Each row is a point on a landscape with many peaks, with its height.
From any point a climber takes the steepest step (rise divided by distance) to one of its 6 nearest points. It stops when none of these is higher. Distance is the straight distance between rows; heights are no part of it.
Q320 (h 626): [ 98 110 121 154 103 187 153 162 161 134 101  75 106]
Q954 (h 548): [108 110 141  87 118 137 134 140 136 103 123 129 128]
Q174 (h 476): [ 95 107 135 144 123 126 122 135 129 122 115 106 145]
Q702 (h 767): [ 70 135 116 141 159  44  80 146  94 160 136 105 146]
Q449 (h 440): [161 180 128  47 171  74 128 115 109 146 188 188 132]
Q210 (h 579): [ 96 112 116 181 119 163 137 138 145 138  90  81 128]
Q410 (h 620): [104 106 124  92  90 200 163 169 165 122 119  99 101]
Q100 (h 594): [151 126 131 169 125 116 118 102 135 118 122 133 141]
Q428 (h 819): [190 147 112 102 100 222 181 103 155 117 131 154  81]
Q209 (h 680): [169 142 141 127 131 109 129  97 133 114 150 172 139]
Q261 (h 333): [ 77  96 132 157 125 137 119 164 123 133  93  70 139]
Q15 (h 198): [131 134 128 165 149  62  96 115 118 138 137 135 154]
Q918 (h 664): [190 178 141  79 175  61 131  98 116 148 181 200 130]
Q791 (h 383): [159 129 118 108  93 200 172 123 167 119 127 134  89]
Q61 (h 573): [164 135 135  31 109 200 157 128 116 102 143 163  95]
Q820 (h 410): [114 107 124 201 125 150 106 139 108 140  82  74 133]
Q528 (h 684): [183 148 142 103 128 128 147  96 131 109 145 176 119]
Q437 (h 268): [112 118 130 167 135  97 100 122 102 123 113 106 151]
Q362 (h 376): [105 110 138 105 126 103 118 138 118 111 126 127 144]
Q176 (h 574): [139 141 142  46 132 125 139 137 109 103 143 168 124]
Q785 (h 807): [115 125 115 198 157  67  65 121  92 156 117 112 161]
Q465 (h 316): [125 107 113 225 121 158 107 119 121 155  82  85 133]
Q495 (h 808): [ 87 126 118 164 151  67  78 141  97 146 118 107 146]
Q384 (h 614): [ 79 104 126 148 104 192 154 182 143 148  95  46 123]
Q980 (h 461): [166 168 133 105 164  50 121 104 125 147 174 190 134]
Q398 (h 777): [123 119 128 146 117 136 135 115 142 107 116 119 132]
Q258 (h 756): [173 167 139  99 148  77 138  97 119 132 163 187 125]
Q838 (h 434): [ 91 121 109 183 167  56  64 133  92 168 126 107 161]
Q121 (h 668): [160 137 143  80 123 150 150 115 130 113 142 168 114]
Q373 (h 204): [129 164 131  52 151  82 123 128 112 125 173 179 132]
Q548 (h 419): [102 109 133 174 126 141 120 146 122 136 103  80 141]
Q876 (h 273): [ 86 116 127 121 137  85 112 144 108 124 127 114 147]
Q606 (h 320): [132 107 119 214 146 102  83 114 101 152  99 110 141]
Q257 (h 610): [110 104 136  84 104 177 145 158 153 101 112 118 114]
Q83 (h 616): [125 126 141 102 103 151 147 124 143 107 121 141 119]
Q598 (h 48): [116 143 126 142 153  54  92 113 115 147 157 149 147]
Q488 (h 619): [ 93 102 101 187 108 204 155 177 154 161  99  41 109]
Q460 (h 667): [193 152 138  69 123 173 156 103 117 104 149 170  99]
Q924 (h 517): [183 134 124 124  99 185 168  97 161 114 125 154 100]
Q76 (h 234): [ 82 102 131 165 142 112  98 144  97 139  99  77 145]
Q925 (h 624): [114 115 129 133 103 179 151 127 150 107 118 110 123]
Q391 (h 665): [180 144 132 113 119 165 153 100 150 116 134 170 103]
Q182 (h 59): [129 156 121 107 158  44 110 117 122 146 166 165 149]
Q120 (h 416): [132 130 134 126 138  87 110 111 116 117 140 147 136]
Q284 (h 654): [ 88 104 135 132 107 172 137 160 146 119 100  84 126]
Q185 (h 660): [180 163 149  49 146 124 141 112 100 121 168 188 118]
Q161 (h 571): [162 132 128  69 103 203 157 129 144 104 131 157  97]
Q408 (h 233): [140 146 127 173 155  60  94 106 120 140 146 145 160]
Q935 (h 166): [ 93 133 120 116 156  53  98 134 114 138 146 141 159]
Q716 (h 359): [132 114  99 175  90 188 168 124 170 138 115  97 100]
Q657 (h 800): [123 131 139 104 127 101 127 126 123 105 136 137 131]
Q951 (h 589): [138 118 126 175 107 152 135 118 153 121 108 123 121]
Q592 (h 623): [ 87  97 117 123  98 197 161 179 162 134 111  66 112]

For each start below, name the point where the climber stops.
Q838 | Q495
Q935 | Q495
Q606 | Q495
Q548 | Q284
Q408 | Q495
Q820 | Q284
Q465 | Q284
